A landscape with many peaks, sampled at points; each row gives a point and its height.
A climber steps from a point to the highest of its 3 nearest points, and stops where none of them is higher. Distance is the straight distance between rows; heights are no part of it.
<738>: [174 117 130 109 110 137 160 122 130 130 156  74 171 112 168 180 126 136
 112 107 124  74 132 122  30 135  90 107 113 170 101 124 119 138 174 110
 168 173 174  71  63 130 144 152 119 186 156 116 128 163 100 101 134 123
 103 105  95  85  68 162 124 124 106 146  96 103 145 101]  h=550
<241>: [142 161 140 110 113 108 149  86 142 142 169 163 123 142  86 125 110 152
 118 157 130 120 149 123  85 171 137 132 134 100 123 171 149 157  67 100
 155  93 151 157 177 116 113 131 127 168  95 157 103 106 126 136 126 125
 140 123 131 160 122 124 162 131 144 165 113 117 114 122]  h=313
<315>: [155 147 139 102 101  96 175 102 121 139 161 147 121 133 105  95 116 146
 114 117 148 114 131 133  86 178 132 133 128 119  98 149 157 115 122 127
 161 115 140  96 153 124 133 130 110 180 121 108 114 110 119 121 122 112
 145 105 125 143 129 141 147 114 127 117 121 123 110 103]  h=613
<915>: [125  87 140 153 122 159 113 145 112 104 102  93 144  96 144 151 146 135
 131 107 133 141 119 138 141 102 121 123 103 139 124 100 115 123 165 167
 111 161  86  93  93 128 149 126 131 116 173 153 132 162 135 131 128 124
 125 126 117 100 114 134  87 111 115 102 144 125 129 128]  h=413
<174>: [120 132 116 115 116 103 139 117 121 124 126 164 128 142 146 115 142 152
 117 137 145 120 140 156 137 128 160 123 125 103 141 132 147 120 131 105
 128 112 130 127 124 127 143 114 129 132 139 120 136 106 112 151 135 130
 124 136 138 137 134 113 102 125 143  95 128 114 134 137]  h=609
<646>: [156  50 135 154 130 188 122 183 108 122  64  49 158  87 145 163 153 130
 122 103 138 115 108 104 169  66  97 108 120 196 112 129  96 153 194 173
 118 191 152 106  76 120 146 117 135 124 160 152 148 191 118 107 137 134
 125 133 110 115 112 139 103 118  77  97 149 139 160 103]  h=324
<913>: [ 85 172 102 122 119 108 109 109 120 133 156 170  89 174 100  92  89 110
 149 152 100 159 141 122 174 146 129 153 149 122 147 155 141 129  68  94
 109  99 108 182 204  95 125 116 140 107  85 125 110 103 143 175 113 132
 144 143 144 144 143 122 159 140 160 138 115 113 105 146]  h=420
<675>: [146 138 167 107 112 117 147 135 131 113 146  72 150 103 124 128 137 143
 117 107 118 117 113 120  63 119 144 123 110 131 107 103 126 107 163 130
 139 166 134  92  77 144 140 133 115 165 140 108 136 151  96 107 129 137
 126  97 141 116 121 146 144 137 109 140 106 134 113 110]  h=473
<42>: [ 92 201 137  98 140 105  87  87 180 140 175 196  81 147  72  60 106  98
 161 142 104 161 133 156 115 168 142 180 155 106 149 162 164 148  48 100
 127  40 127 170 221 117  77 140 119 117 110 126  94  73 160 151 118 128
 151 101 117 140 149 116 196 122 173 189 114 103 107 167]  h=245
<179>: [135  83 150 152 141 167 139 163 103 113  83 114 142  92 158 148 153 119
 129 109 138 138 123 136 162  99 109 106 118 145 124 116 116 120 160 174
 107 176  80  91 102 116 118 133 141  97 175 156 141 156 144 117 130 120
 120 141 122  74 123 135  99 119 112 117 180 134 144 150]  h=382
<660>: [ 99  92 104 164 150 169  96 121 121 137 104 136 116 149 156 120 132 118
 134 132 123 170 135 140 197 128 147 126 150  81 147 119 127  99 116 141
 125 133  90 166 153 129 107 108 133  91  90 123 130 104 151 129 108 135
 116 141 163 130 174  89  91 148 144 100 151 144 135 135]  h=333
<616>: [135 124 126 120 120 127 132 118 129 107 113 150 126 115 145 132 151 153
 111 126 144 122 112 137 134 108 160 138 116 117 118 103 128 129 139 139
 123 121 104 116 103 139 135 138 119 118 157 115 136 133 141 137 113 120
 131 140 141 126 128 140  87 106 133 110 122 109 133 124]  h=428
<932>: [ 81 172 106 122 145 120  99  85 152 107 162 203  88 173  97  85 116 111
 145 146 102 160 141 135 169 160 141 146 139  95 159 149 141 140  69  91
  90  96  83 197 214 105  95 121 152  80  96 108 107  85 137 173 127 126
 157 142 126 137 173 127 173 110 176 167 136 111  80 174]  h=301
<428>: [149 140 132 111 110  79 166  99 128 167 178 152 124 127  95 104 118 153
 118 132 145 104 129 129  59 191 136 135 125 123  98 163 143 130 118 135
 156 117 143 103 175 116 136 132 117 189 123 131 112 110 110 129 145 122
 142 100 138 155 139 122 165 117 138 138 112 116  99 118]  h=583
<100>: [ 74 189 114 110 135  94 107 100 144 138 164 172  92 156  91  72 103 106
 144 144  94 162 144 137 142 157 109 157 146 130 157 139 146 140  58  99
 105  87 118 165 207 100 110 114 139 110  99 130 101  97 147 180 113 133
 150 128 127 137 142 117 178 140 165 153 124 112  92 162]  h=310
<817>: [153 145 144 101 118  94 159  90 139 145 175 165 114 141  97 129 108 146
 102 148 144 107 142 137  89 186 135 134 123 110 106 151 142 132  96 118
 147 106 148 122 174 101 122 126 140 174 104 132 117 111 116 112 136 122
 147 107 145 148 125 130 154 116 148 140 118 110 121 119]  h=495
<666>: [178  69 133 124 116 164 163 139 124 114 115  61 155  75 161 190 134 133
 110 115 168  68 131 123  68  81 112  79 101 169 100 133  92 140 208 137
 144 200 173  85  57 147 174 132 117 160 174 127 131 186  85  88 148 162
 138 132  97  89  60 164 123 108 116 134 119 136 155 104]  h=429
<413>: [135  91 147 146 120 150 109 158 126 115 104  57 159 109 148 158 149 125
 123 114 123 119 102 130 119  82 106 113 108 165 108 103 113 125 182 149
 100 173 120  85  86 128 152 130 135 136 152 128 138 157 132 110 118 128
 129 118  92 117  94 145  98 111 104 118 120 126 130 117]  h=399
<554>: [139 136 126 112 111 116 140  93 124 128 131 143 114 134 134 112 125 163
  99 131 143 105 116 140 122 143 147 142 121 117 110 113 130 112 138 113
 133 120 135 113 113 132 137 131 119 148 129 108 133 123 120 128 110 111
 133 130 133 136 120 135  96  98 128 112 115 110 133 109]  h=612
<969>: [ 91 202 119 114 129  88  99 110 146 131 188 163 107 150  84  70 102 114
 148 150 109 152 141 158 108 177 111 155 167 125 154 158 143 139  53  96
 117  50 133 165 189 123 106 119 126 130 104 147 109  87 156 171 142 129
 155 116 116 168 137 113 184 148 152 151  99  98 100 155]  h=274
<867>: [173 139 144 102  92 139 166 130 129 129 159  73 194  77 154 163 147 150
 142 124 155  77 133 107  17 149  98 108  98 168  87 124  99 155 212 123
 185 177 186  53  73 190 146 168  96 224 163 125 144 178  89 112 153 102
 109  69  86 107  37 168 140 132 114 151 111 109 164  88]  h=525
<138>: [ 87 191 116 110 145  91  94  98 152 134 167 179  88 157  74  75 101 107
 144 146  96 162 140 149 126 169 108 155 162 121 138 154 150 144  60 104
 110  77 112 164 202 102  92 119 131 102 100 126 108  86 146 173 121 127
 146 118 110 142 132 118 184 135 160 167 115 100  99 161]  h=251
<350>: [ 81 146 118 136 151 132 108  94 130 103 161 184  85 185 110 106 118 100
 160 155 102 154 139 122 197 166 137 135 149  81 153 126 135 119  65  98
  83  93  87 193 224 121 114 113 138  87  98 123 122  92 132 177 133 111
 152 159 125 136 176 110 146 115 173 135 140 142  81 167]  h=332
<780>: [ 99 122  93 150 116 119 124 128 111 151 103 163 120 160 141 128 127 123
 140 140 135 166 127 134 165 116 164 103 130  99 153 126 130 113 116 135
 123 125 114 143 136 124 130 126 144 105 105 119 125  81 133 132 117 117
 111 130 156 137 144 108 111 151 144 120 134 136 143 134]  h=514
<110>: [130  80 141 149 124 158 120 171 115 122  95  59 140 114 137 165 135 137
 120 112 130 117 109 127 136  80  94 119 116 172 114  98 104 128 181 153
 108 172 125  90  91 123 153 117 139 127 154 149 134 161 147 109 128 128
 119 129 105 117  93 150 115 118  97 103 127 122 130 106]  h=424
<836>: [183  46 136 154 128 170 130 187 107 121  42  62 154  91 144 183 136 128
 108 108 161 113 127 116 138  59  89  89 107 179 107 125  86 147 194 167
 118 189 169 100  61 119 145 109 136 133 163 138 145 183 109  87 148 144
 133 126 100 118  92 147 102 116  92 109 154 150 186 106]  h=531
<957>: [144 155 150  96 106  99 157 106 131 149 135 142 120 133 119  89 108 145
 106 132 140 110 116 131 106 160 126 138 119 116  87 121 135 116 131 134
 155 130 142  95 135 133 122 123 110 159 121  99 120 109 118 122 116 100
 127 119 133 132 114 140 121 101 123 118 115 121 114  98]  h=646
<996>: [ 79 194 109 113 125  96  95 103 157 134 166 172 103 155  87  78  94 112
 156 149  96 150 146 148 133 164 112 151 160 123 148 154 149 140  56  91
 127  77 120 166 197 116 103 119 123 105  95 133 104  85 147 175 126 121
 145 128 127 153 133 116 182 151 159 152 112 108 100 162]  h=325
<944>: [180  37 120 164 140 180 116 188 109 128  40  46 166  90 144 174 150 133
 114 106 152 110 118 116 166  80  94  87 127 185 107 128  80 153 192 183
 125 215 165 113  53 120 162 105 132 126 169 134 144 179  98  91 147 144
 138 122 117 116  99 140  98 123  93  89 159 163 179 114]  h=435
<593>: [ 81 105 103 161 177 137  91 122 143 158 123 193  63 181 101 107 128  95
 125 147 101 170 101  94 252 131 126 130 161  69 163 126 169 124  67 116
  94  79  60 226 169 118  90 113 137  61  96 143 154  82 151 161 139 148
 124 179 147 137 191  90 106 124 129 106 180 167  98 195]  h=178
<172>: [ 93 200 123 115 127  96  89  82 161 131 170 195  77 153  70  58  96 101
 159 147  86 155 140 147 140 164 141 169 156 116 147 150 158 154  47  96
 116  79 105 172 223  93  84 116 132 101  97 124  98  78 150 164 121 131
 151 123 121 141 151 128 189 125 178 179 123 100  94 178]  h=225
<327>: [117 182 136 112 122  93 116 113 143 127 185 166 127 157  99  98 112 135
 133 154 114 145 148 145 111 174 107 158 165 115 160 167 139 156  61  87
 133  72 155 164 167 144 119 113 124 138  93 144 102  93 159 163 145 133
 149 130 122 171 135 121 172 150 144 150 103 108  98 128]  h=383
<652>: [179 144 123 114 121 123 169 121 143 136 164  60 173  98 153 164 139 137
 143 103 130  81 133 110  27 164 103 122 112 160  93 131 124 140 168 109
 190 163 179  67  66 162 130 170 104 202 171 121 137 173  79 106 142 111
  93  83  92 110  73 155 135 120 109 140  99 121 167  99]  h=653
<480>: [ 94 106 105 161 183 135 102 136 130 147 109 183  76 173 116 117 124 113
 131 155  93 160 101 102 248 138 133 142 144  99 182 125 145 112  80 131
 111  65  72 180 169 118 100 112 128  62 107 132 154  96 155 137 138 138
 127 187 151 121 206 112  94 126 151 107 181 165 125 155]  h=183
<430>: [140 152 144 105 109 117 151 114 136 135 129 129 133 129 131 115 120 136
 103 122 140 128 122 118 104 140 143 137 109 123  93  98 122 122 153 130
 142 139 132 109 125 133 134 139 110 141 117 107 133 128 111 104 116 113
 126 126 139 133 117 136 111 107 124 129 108 119 121 106]  h=702
<419>: [141 165 174  96  92 110 160 122 122 130 142 123 151 130 106 117 133 141
 127 118 136  85 122 113  38 178 145 139 112 144 115 124 139 117 148 113
 184 147 173 122 102 137 134 126  86 210 122 107 118 143 128  89 116 119
 124  90 129 129 124 115 141 127 113 157  89 105 128 100]  h=684
<961>: [ 95 152  86 135 126 111 108 125 107 130 129 163 103 153  95 110  99 103
 146 144 110 151 154 113 173 142 142 144 150 115 158 145 125 127 104 120
 122  95 106 176 178 102 127 136 146 111  81 109 108 111 133 150 112 127
 130 131 159 144 157 120 126 162 141 119 128 138 130 146]  h=459
<789>: [145 106 149 122 114 138 145 141 125 119 143  60 162 107 154 155 148 132
 116  95 117 118 124 129  67 103 114 114 112 144 104  96 109 107 160 123
 117 168 147  68  57 131 151 141 127 146 147 123 125 150 107 111 140 128
 122 117 111 116 100 153 126 139 113 136 113 141 122 101]  h=477
<149>: [135 107 155 111 111 124 127 147 135 116 127  54 149 102 137 145 127 135
 116 114 126 131 117 117  84 109 119 108 107 142 113  92 112 104 162 140
 127 163 118  69  80 141 145 136 134 139 142 124 126 140 108 104 140 128
 117 121 123 115  98 154 132 134 104 131 112 144 133 107]  h=287
<508>: [161 120 148 126 114 133 140 133 128 123 147  66 155 108 171 153 131 141
 118  89 117  89 117 116  64 120 121 113 110 149 110 132 116 117 165 107
 142 186 151  83  48 134 149 132 114 177 155 108 129 153  95 102 145 153
 114 112 108 101 102 163 127 136 108 138  90 123 122 104]  h=541
<994>: [131 122 115 132 134 121 144 138 118 131  98 167 131 115 156 142 144 140
 130 118 135 134 127 132 151 105 147 129 128 109 131 111 127 110 119 145
 124 117 113 126 107 128 125 145 149  97 163 130 153 121 137 123 119 120
 113 142 129 117 140 109  88 126 120 123 150 130 135 140]  h=460
<116>: [142  86  97 162 159 153 102 158 108 147  79 146 113 112 169 138 144 121
 131 104 134 141 110 149 192  89 139 116 126 107 137 107 126 112 109 166
 122 125  78 152 115 149 101 136 150  74 135 131 135 132 159 117 106 126
  99 135 137 129 148 104 101 139  96 110 147 154 131 135]  h=243
<189>: [104 185 123 111 123  87 111  97 137 130 163 171 111 164 106  91 105 122
 141 147 116 147 137 142 136 158 117 160 168 122 147 154 147 135  59  96
 120  67 140 174 183 114 122 109 119 122  91 139 112 108 150 174 130 122
 143 138 137 154 148 116 175 156 153 142 115 110  97 140]  h=407
<266>: [125 167 131 114 123  97 127  94 131 128 163 162 131 157 103 114 117 132
 114 156 121 136 151 133 114 164 132 151 154 114 144 168 154 158  84  84
 138  78 160 181 171 131 120 122 127 143  97 160 105 105 150 158 132 139
 146 136 136 170 133 128 146 142 145 149 104 106 106 133]  h=370
<779>: [126 108 137 143 119 139 109 140 128 101 104  96 139 103 133 131 139 141
 112 122 141 133 128 125 107 107 133 120 106 139 117  93 111 120 162 157
 111 143  92 102  92 134 131 131 136 127 150 141 120 142 129 115 120 129
 131 109 116 123 112 154  95 110 117 120 126 105 129 132]  h=321
<754>: [140 141 119 123 124 105 142 110 129 123 137 140 125 130 148 117 138 151
 111 130 141 119 120 148 125 126 147 134 119  96 117 115 140 123 139 117
 128 114 129 129 119 126 144 119 118 138 147 109 134 119 120 135 127 121
 133 136 145 136 129 115  95 123 133 102 130 109 129 130]  h=523
<853>: [137 109 119 146 138 142 127 146 112 104  88 129 142  89 148 141 156 132
 126 113 130 136 126 134 136 101 137 117 117 128 132 110 128 124 149 157
 111 147  74 104 100 143 131 140 137 102 163 137 133 142 143 114 109 119
 118 143 127  88 139 121  91 115 128 118 151 133 134 145]  h=341
<900>: [ 84 133 115 149 175 150 112 121 123 121 142 171  88 162 129 118 116 107
 140 145  95 162 120 122 218 142 132 148 152  93 148 133 125 111  84 111
  98  81  94 187 212 112 110 132 123  86  98 116 142 117 133 145 128 128
 144 163 156 140 200 106 108 126 146 108 157 155  97 136]  h=148
<681>: [144  99 109 145 137 123 140 152 114 128  86 159 133 116 156 140 163 130
 126 115 133 117 122 127 168  87 138 124 121 109 134 112 134 112 128 153
 117 121  98 121  99 132 117 134 142  80 159 128 128 128 149 124 120 118
 115 156 141 123 141 110 103 122 124 130 147 136 139 135]  h=453
<80>: [172  78 145 128 133 170 157 152 122 109 101  51 168  71 162 188 139 130
 127 116 154  94 142 123  88  74 118 105 109 165 112 136  93 136 181 135
 133 203 173  65  59 150 164 130 118 138 154 127 132 174 101  94 153 153
 131 146 107  97  88 142 131 121 111 125 124 138 156 101]  h=482
<923>: [147  91 122 160 156 146 135 163 112 118  80 127 139  99 160 142 147 122
 128 113 143 142 112 132 164 102 112 113 107 137 132 116 129 133 138 180
 123 160  77 125  95 141 104 125 158  80 165 156 134 137 156 112 127 125
 102 133 128  98 130 130 100 118 111 123 168 137 147 143]  h=359
<24>: [105 148 103 116 130  93 125 111 117 137 129 156 119 150 118 116 102 127
 142 134 113 152 145 114 144 128 160 144 137 110 166 143 129 125 104 125
 128 101 134 154 147 109 136 118 142 119 108 121 114 102 119 143 121 137
 136 135 165 143 153 115 125 143 148 120 136 140 144 151]  h=535
<342>: [ 79 212 137  97 141 100  84  98 193 130 184 188  96 139  63  57 121  95
 155 158 108 149 129 154 103 171 152 179 154  91 146 165 163 157  47  95
 123  27 125 173 213 138  71 145 119 127 102 134  93  67 162 147 130 133
 148 109 121 153 159 122 207 116 158 186 110  92  98 153]  h=230
<1032>: [ 81 113 110 158 181 144 104 135 133 136 114 164  95 152 121 125 123 107
 147 157  91 166 127 112 219 142 134 145 149 102 161 126 125 109  95 129
 109  79  92 163 185 113 106 121 121  80  95 116 143 105 149 141 137 130
 124 172 156 119 203 102  97 128 157 106 171 163 114 141]  h=207
<788>: [ 89 120 108 147 170 134 108 148 147 150 123 193  70 180 105 116 126 106
 129 161  97 156 114 102 246 136 121 138 157  90 165 121 155 113  68 128
 102  59  70 213 182 113  97 118 142  66  98 123 156 101 150 143 137 136
 132 184 146 140 189 107 122 110 143 114 171 164 109 173]  h=176
<471>: [146  63 144 154 129 183 115 177 110 120  81  60 138  99 143 159 151 127
 122 114 138 108 111 128 161  75  90 120 124 182  98 116 103 145 192 169
 111 176 142  97  83 108 144 133 120 117 162 154 146 179 134 110 131 129
 122 126 110 110 104 139 103 128  82  98 144 141 144 113]  h=392
<552>: [111 132 118 107 130  99 136 107 133 125 136 168 128 153 139 116 120 141
 127 134 132 133 144 139 132 130 163 133 130 105 153 141 145 117 104 117
 114 117 144 149 132 121 140 107 140 125 118 132 134 105 115 151 139 134
 135 128 163 144 140 107 118 142 145 110 130 135 137 144]  h=553
<397>: [119  90 102 174 156 162  97 141 116 148  91 141 118 127 170 132 139 118
 134 107 127 148 111 143 198 102 140 113 143 100 131 106 133 101 108 149
 109 125  94 164 128 144  97 129 137  70 111 129 132 131 161 128 109 135
 103 138 148 128 158 105 106 151  99  95 149 146 128 129]  h=37
<15>: [129 105 153 134 107 127 121 155 138 117 116  67 139 116 147 152 139 135
 117 106 121 119 114 118 100  95 109 123 108 148 105  96 110 107 173 152
 120 164 136  67  83 135 145 128 136 134 150 134 137 140 122 106 141 137
 118 119 114 118  95 147 122 135 112 131 114 136 130 103]  h=202
<976>: [169  48 141 139 128 176 153 177 110 103  59  57 149  85 152 190 135 131
 120 108 161 108 132 114 124  64  99  80 108 172 113 121  76 127 198 155
 129 216 169  80  66 129 158 112 140 138 165 134 140 179  90  83 148 152
 128 134  99 112  88 134 115 113 114 111 151 153 182  89]  h=692
<38>: [186 114 135 116 103 150 181 127 128 129 122  54 160  76 171 180 133 138
 134 113 167  80 150 113  28 113  94  92  94 189  81 112 106 144 210 149
 165 175 188  51  76 159 162 155  99 176 160 138 140 187  77  92 129 122
 115 110  96  82  43 173 135 128 109 132 120 130 175  98]  h=448
<434>: [150 157 160 102  95 101 156 112 119 151 161 142 141 135 105  92 130 140
 112 113 138 106 109 129  69 186 136 140 124 141 113 134 145 125 146 133
 168 139 151  96 124 147 146 116  91 187 132 104 125 122 119 122 130 106
 138  94 138 141 137 122 153 116 108 140  87 104 100 101]  h=570
<392>: [154 144 151 113 110 116 147 127 140 137 150  81 152 109 136 148 137 142
 122  98 114  82 125 115  33 143 119 110  91 164 109 129 120 118 157 114
 155 151 173  99  51 126 123 144 118 193 152 117 131 157  97  92 143 137
  96  86 117 107  95 143 130 126 110 148 101 106 140 103]  h=528
<41>: [101 128  97 155 147 141  95 115 107 126 129 150 122 159 127 114 116 111
 152 150 110 166 135 116 195 128 159 137 149 102 164 148 123 119 117 119
 126 112 102 164 183 105 116 125 136  99  88 110 122 108 127 160 110 131
 142 146 162 146 183 120  99 143 137 113 133 132 120 146]  h=342
<542>: [ 89 107 112 177 186 162  87 118 126 133 101 158 102 155 150 128 132 110
 125 144  98 175 124 122 213 144 137 143 156  90 170 119 132 111 102 149
 128 100  75 160 165 116 107  94 130  64  91 117 153  97 166 127 128 139
 128 152 153 110 187 108  93 143 152 106 183 168 143 136]  h=239
<254>: [131 124 145 125 118 131 129 128 124 110  98 109 135 108 126 129 135 153
 104 122 130 120 120 121 110 111 152 141  97 120 108  82 109 119 164 137
 126 124  97 108 105 139 142 147 119 142 146 130 138 133 128 103 105 129
 142 121 123 123 107 142  96 105 125 123 134 110 126 120]  h=421
<513>: [131 111  95 158 134 136 124 156 115 144  95 154 124 126 157 135 142 120
 139 115 138 131 129 144 175  83 153 109 131 104 149 118 126 108 124 146
 118 126 105 139 116 132 113 124 147  92 135 122 126 108 143 124 107 117
 107 139 145 134 150 100  96 139 117 118 131 148 143 130]  h=458
<118>: [141 150 156 100 102 106 162 114 120 134 141 131 136 131 107  85 120 136
 104 114 147 128 110 119  87 161 146 144 128 132 101 112 136 119 151 139
 160 143 138  95 121 151 137 130  96 168 124  85 132 134 120 120 106 120
 130 108 139 133 143 132 141 117 121 124 100 111 114  94]  h=567
<556>: [131 103  98 161 147 140 121 154 119 143  89 157 118 119 171 132 145 121
 140 120 138 133 126 129 182  86 155 106 118  97 150 120 129 112 122 157
 124 124  89 141  98 137 114 142 150  84 136 131 140 122 152 116 101 130
  93 140 135 143 139 108  97 126 115 112 135 139 140 139]  h=430
<411>: [194 122 143  99 106 158 166 126 148 126 138  64 180  76 162 184 126 142
 123 113 160  73 144 121  34 138  95 101  97 185  82 107 107 155 209 152
 176 170 178  51  78 169 162 145 114 189 152 131 154 182  79 100 133 125
 123  97  90  87  45 170 146 136 121 128 106 126 165  89]  h=467
<482>: [ 82 126 113 147 158 125 113 129 144 143 131 200  80 201  94 116 131  94
 143 160 102 166 121 109 229 148 133 129 161  85 170 106 166 129  62 106
  86  69  75 215 184 114 108 110 151  62 104 127 131  83 152 164 134 128
 127 183 128 139 183  84 135 112 148 123 161 160 101 177]  h=164
<585>: [188 127 142 107 105 145 173 120 138 116 149  67 172  81 162 174 128 135
 132 120 167  88 135 116  22 143 100 109 101 172  78 120 105 147 203 128
 175 190 183  55  73 180 173 168  97 188 157 130 145 187  79 100 129 106
 114  89  89  89  39 169 146 126 106 138 102 120 173  87]  h=552
<739>: [160  70 158 127 115 159 147 173 119 109  97  55 161  90 160 187 138 125
 117 112 151 107 131 107 107  63 107 100 125 167 106 120  99 149 180 143
 125 196 168  67  65 135 157 137 139 126 149 133 136 175 120  98 151 147
 130 151 103 114  91 149 128 130 101 123 123 153 151  90]  h=508
<54>: [142 164 172  97 100 110 159 132 131 130 145 109 151 113 118 121 125 136
 112 109 134  98 117 130  49 155 148 130 108 144 116 118 130 121 168 118
 165 154 170 113  81 143 130 143 101 193 127 118 133 149 109  92 120 136
 125  93 139 125 131 129 147 139  99 154 100 108 108 108]  h=378
<289>: [151 153 139 103 124 105 145  89 135 121 173 163 126 139  98 125 109 153
 109 154 128 113 141 142  97 166 149 127 126 108 132 158 144 132  95  98
 150  91 153 166 158 121 115 120 147 155 107 151 118 105 137 141 145 131
 150 123 148 171 123 136 146 129 148 136 120 109 132 134]  h=369
<312>: [ 95 133  86 138 131 109 114 125 114 136 122 159 110 168 105 115 110 121
 148 144 119 150 129 118 164 120 167 138 132 110 165 151 135 121 120 126
 123 110 111 167 158 108 123 127 148 117  89 118 118 105 133 144 111 136
 126 138 158 150 153 114 119 154 157 118 124 139 131 147]  h=499
<973>: [164  69 146 132 117 160 133 193 120 110  75  50 157  92 150 177 139 139
 111 114 156 102 123 119 121  62  96  97 120 173 105 120  82 144 190 168
 121 197 176  80  62 137 168 124 140 128 151 144 128 175 104  86 155 138
 132 148 110 122  86 148 124 117  99 126 151 152 159  98]  h=576
<261>: [126  75 139 151 129 171 116 165 115 115 104  61 143  96 143 155 153 137
 116 117 136 126 111 142 156  85  90 124 121 178 109 113 116 128 177 160
 101 173 103  91  96 123 146 123 136 125 163 153 131 166 139 124 123 122
 118 126 110 112 103 134  84 117  97 111 147 117 126 136]  h=416
<93>: [142 160 173 102 100 113 160 121 126 130 137 107 150 131 111 111 133 127
 117 118 145 102 116 113  59 167 139 139 117 139 114 127 134 121 164 121
 165 159 162 118  92 144 140 133  89 187 122 104 117 148 132  98 123 124
 132  92 139 133 120 128 149 129 105 150  98 110 115  99]  h=452
<610>: [120 129 115 124 116 118 136 122 123 126 111 155 128 127 163 134 142 145
 113 120 139 124 119 151 143 101 156 124 130  99 130 109 142 124 122 126
 123 119 118 118 119 131 138 125 120 102 157 118 133 123 120 137 127 102
 122 140 134 127 132 116  89 129 128 106 136 131 133 142]  h=468
<152>: [ 81 210 142 107 131  86  90  97 172 135 189 169 104 136  74  73 116 107
 143 155 113 161 144 159  89 163 125 167 151 111 158 166 149 151  56  84
 128  36 129 167 205 131  95 125 122 145 103 136 103  79 150 151 136 130
 155 102 117 167 150 113 208 134 158 173  92 103  99 145]  h=264
<734>: [128 163 118 104 137 102 130 103 126 119 152 161 119 150  88 117 110 137
 120 154 115 129 155 135 134 140 149 149 139 102 147 153 144 140 100  98
 135  89 155 172 148 116 140 114 124 127  96 146 124 115 127 160 137 128
 141 126 146 164 148 116 155 168 142 110 122 127 122 144]  h=422
<1031>: [110 200 138 116 119  93 112 102 148 130 187 164 130 144  84  97 117 125
 123 164 118 139 143 165  84 189 107 158 150 101 155 181 153 145  52  64
 132  52 148 161 175 125  97 110 127 154  95 140  99  90 159 151 135 136
 135 117 110 170 129 115 179 134 149 160  95 103 108 116]  h=380
<708>: [116 104  86 162 125 137 116 139 120 144 102 150 121 136 148 124 154 121
 131 125 135 157 119 140 186 105 158 111 141 105 144 124 119 110 126 137
 121 125  99 149 127 139 118 125 148  99 109 123 133 107 131 137 116 136
  96 131 158 143 145  98  97 134 126 112 135 147 131 133]  h=483
<643>: [123  77 141 142 139 180 119 163 108 113  84  76 147  95 157 156 156 123
 138 111 141 137 115 142 164  82  89 112 114 169 108 125 121 130 178 168
  99 173 109  97  92 119 133 124 131 102 163 157 147 167 143 114 136 121
 116 135 123  87 124 134  95 124 102 104 164 127 131 128]  h=406
<504>: [174 148 148 100 117 110 155 116 133 134 159  81 155 103 133 160 134 145
 138 100 126  82 134 131  17 157 113 110 100 159  86 121 119 123 157 101
 181 156 184  99  72 132 121 160 102 212 151 113 128 161  76  88 136 121
  85  76 103 115  88 132 130 110  99 156 106 113 154 103]  h=536
<147>: [105 128 101 133 131 102 125 117 127 137 120 160 128 152 120 129 125 123
 145 132 132 145 137 132 157 124 163 134 139 102 158 147 140 112 102 117
 121 121 122 147 140 113 127 119 142 112 107 119 133  98 120 145 123 125
 123 135 158 142 148 101 124 149 153 107 136 142 145 141]  h=532
<811>: [174  81 136 135 105 161 158 133 125 116 129  69 155  83 174 189 142 132
 116 103 159  69 130 115  54 109 115  93  97 173  99 134 111 151 194 137
 147 193 179  72  62 153 169 142 119 155 163 133 131 177  97  93 133 153
 124 128 102  84  59 178 122 127 115 143 108 129 154 111]  h=381
<974>: [ 72 149 124 134 161 131 116 105 133 123 149 183  88 185 101 105 113  95
 157 160 109 165 126 119 213 149 133 136 146  92 161 117 144 124  66 106
  82  81  81 182 214 124 102 123 134  72  92 128 137  96 131 173 129 111
 137 172 136 128 191  96 136 116 164 117 165 159  90 168]  h=252
<806>: [ 92 155 101 112 121  98 113 117 113 142 145 174 110 160  96 105  95 132
 145 147 108 148 149 123 157 131 145 153 153 121 156 151 141 136  88 109
 117  99 138 176 174  95 133 128 133 107  93 130 114 109 137 167 125 129
 141 145 147 143 156 119 148 157 147 135 123 136 126 151]  h=443
<592>: [138 134 165 108 116 117 134 129 128 122 121  93 140 121 120 116 131 137
 110 123 133 121 131 120  89 129 148 131 104 120 106  91 128 115 151 144
 130 155 136  93 105 135 149 133 112 152 138 112 129 140 111 101 103 123
 121 114 133 122 118 156 125 121 114 127 110 121 135 113]  h=596
<899>: [147  88 109 167 149 149 119 157 116 129  81 146 136 111 160 134 148 121
 135 115 142 135 121 115 178 101 120 104 117 116 136 114 130 117 136 173
 123 148  75 140  93 151 101 132 154  70 162 143 133 132 165 111 124 140
 103 141 132 111 140 136 103 113 109 113 165 143 144 125]  h=343
<668>: [150  73 143 136 117 163 125 180 118 119  89  42 157  96 146 169 148 134
 116 112 144 112 123 119 129  60 102 106 112 167  98 114  91 132 175 145
 118 176 169  78  76 129 161 129 150 125 152 134 144 165 139  99 136 135
 122 133  98 124  88 148 115 120  96 116 132 141 153  99]  h=475
<461>: [109 176 114 115 123 106 112 104 125 126 157 171 121 157 104  95  97 128
 134 145 112 144 156 140 147 138 131 156 156 121 147 149 150 138  70 105
 119  93 152 172 166 108 118 125 123 112  95 136 118 104 144 167 120 125
 150 133 151 152 139 116 157 162 150 136 111 127 117 145]  h=433
<221>: [ 81 160  95 137 149 126 112 106 109 127 143 166  87 172 112  96  93 110
 146 151 118 146 125 116 200 151 129 134 140 100 149 145 118 129  93 102
  88  85  97 181 215 102 116 133 142  96  92 118 123 109 128 178 119 123
 143 154 131 145 171 106 137 131 150 137 129 127  94 155]  h=377

Call two points neighbours if one is among the 3 nearest of the other. Go from one point of each pair to the other, from neighbour to neighbour, staying as high as possible. Name the lowest point that can't be avoided.
<174> / <430>: <754>
<419> / <430>: <434>
<585> / <652>: <867>

For each start below, name the point where the climber stops.
<817>: <430>
<681>: <430>
<116>: <174>
<1032>: <174>
<734>: <174>
